Each scene shows the same named points in several views. A view is turned or mirrored, shifted and resized as a whole, has a little noise and may leave points out.
In the rows, 100 means zero.

Scene 1
View 1
j708: 102,102,79,100,116,114,110,116,102
j249: 98,91,113,86,111,94,101,91,85
j643: 96,97,92,94,110,109,112,100,93
j68: 114,104,113,87,122,81,88,96,80
j347: 87,76,110,90,107,123,103,107,97
j642: 93,92,74,100,106,125,118,122,109
j844: 105,90,106,86,108,87,96,105,91
j900: 91,97,93,97,122,133,106,107,98
j453: 87,93,117,87,113,110,110,77,81
j975: 102,120,117,88,131,95,101,63,69
j729: 93,87,111,84,104,93,112,85,85
j681: 95,116,89,99,121,112,119,81,86
j816: 103,117,92,98,132,121,102,99,89
View 2
j681: 83,94,101,79,121,85,110,93,97
j708: 88,119,101,66,119,95,109,103,92
j643: 94,113,100,79,112,93,105,93,97
j975: 88,80,96,100,123,93,124,89,115
j453: 92,99,96,99,105,92,112,79,98
j347: 97,125,94,88,99,99,110,84,88
j816: 79,107,97,76,123,94,123,99,93
j249: 97,102,96,98,107,95,112,83,105
j68: 104,107,93,91,119,106,123,99,122
j900: 84,117,98,76,112,93,116,92,81
j642: 90,129,104,61,111,92,96,98,83
j729: 103,105,98,95,105,95,102,84,107
j844: 107,118,97,87,112,105,112,95,113
View 3
j68: 86,98,118,92,129,98,111,92,105
j816: 105,112,86,112,108,91,92,82,94
j900: 93,106,73,96,96,89,83,79,87
j975: 122,115,113,91,128,103,93,103,119
j642: 73,100,70,102,72,78,101,78,86
j347: 77,91,78,70,101,89,83,86,89
j681: 110,116,88,103,95,89,94,96,112
j729: 84,100,100,68,102,94,99,105,114
j708: 85,105,82,111,90,85,103,78,91
j643: 87,103,86,92,94,87,101,91,101
View 4
j642: 85,71,92,106,83,116,65,71,86
j975: 81,124,99,113,117,71,95,105,100
j844: 104,95,110,95,116,101,79,89,93
j729: 93,90,114,97,111,79,89,87,88
j681: 77,98,89,122,94,87,85,88,96
j816: 74,110,87,111,96,105,73,91,97
j453: 75,101,110,94,105,76,90,90,87
j249: 94,99,110,95,114,88,85,91,91
j68: 104,115,106,100,124,98,82,100,103
j643: 88,88,100,105,98,97,79,83,89
j900: 69,96,94,97,87,108,70,83,90
View 5
j681: 115,96,129,90,120,106,119,114,88
j642: 43,99,145,106,132,107,123,115,91
j816: 98,99,110,106,120,97,125,118,67
j900: 77,100,134,118,120,100,141,114,70
j844: 81,73,98,115,107,139,134,131,111
j453: 122,89,132,114,100,128,155,113,97
j249: 104,78,111,114,103,136,145,123,108
j347: 71,88,134,135,105,125,160,117,92
j643: 86,91,128,104,118,121,130,119,95
j68: 105,72,73,112,106,133,130,135,101
j708: 64,95,119,103,130,105,117,119,87
View 6
j249: 64,103,87,108,84,111,129,108,109
j975: 40,101,96,134,93,84,141,82,93
j900: 70,113,115,98,120,141,108,88,108
j681: 60,109,110,116,109,101,110,72,116
j844: 83,115,88,103,84,115,134,114,113
j708: 90,125,113,100,109,127,113,83,119
j453: 43,90,94,110,94,111,113,101,105
j729: 61,98,84,105,81,106,115,109,118
j68: 74,118,89,120,83,105,154,103,100
j642: 98,128,117,92,118,130,98,76,132
j347: 72,105,95,95,95,132,117,111,114

Which points are out of place in each view (at most two, in the order of its rows)? Write - if all are in place.
view 1 | -
view 2 | j249
view 3 | -
view 4 | -
view 5 | -
view 6 | j642, j347
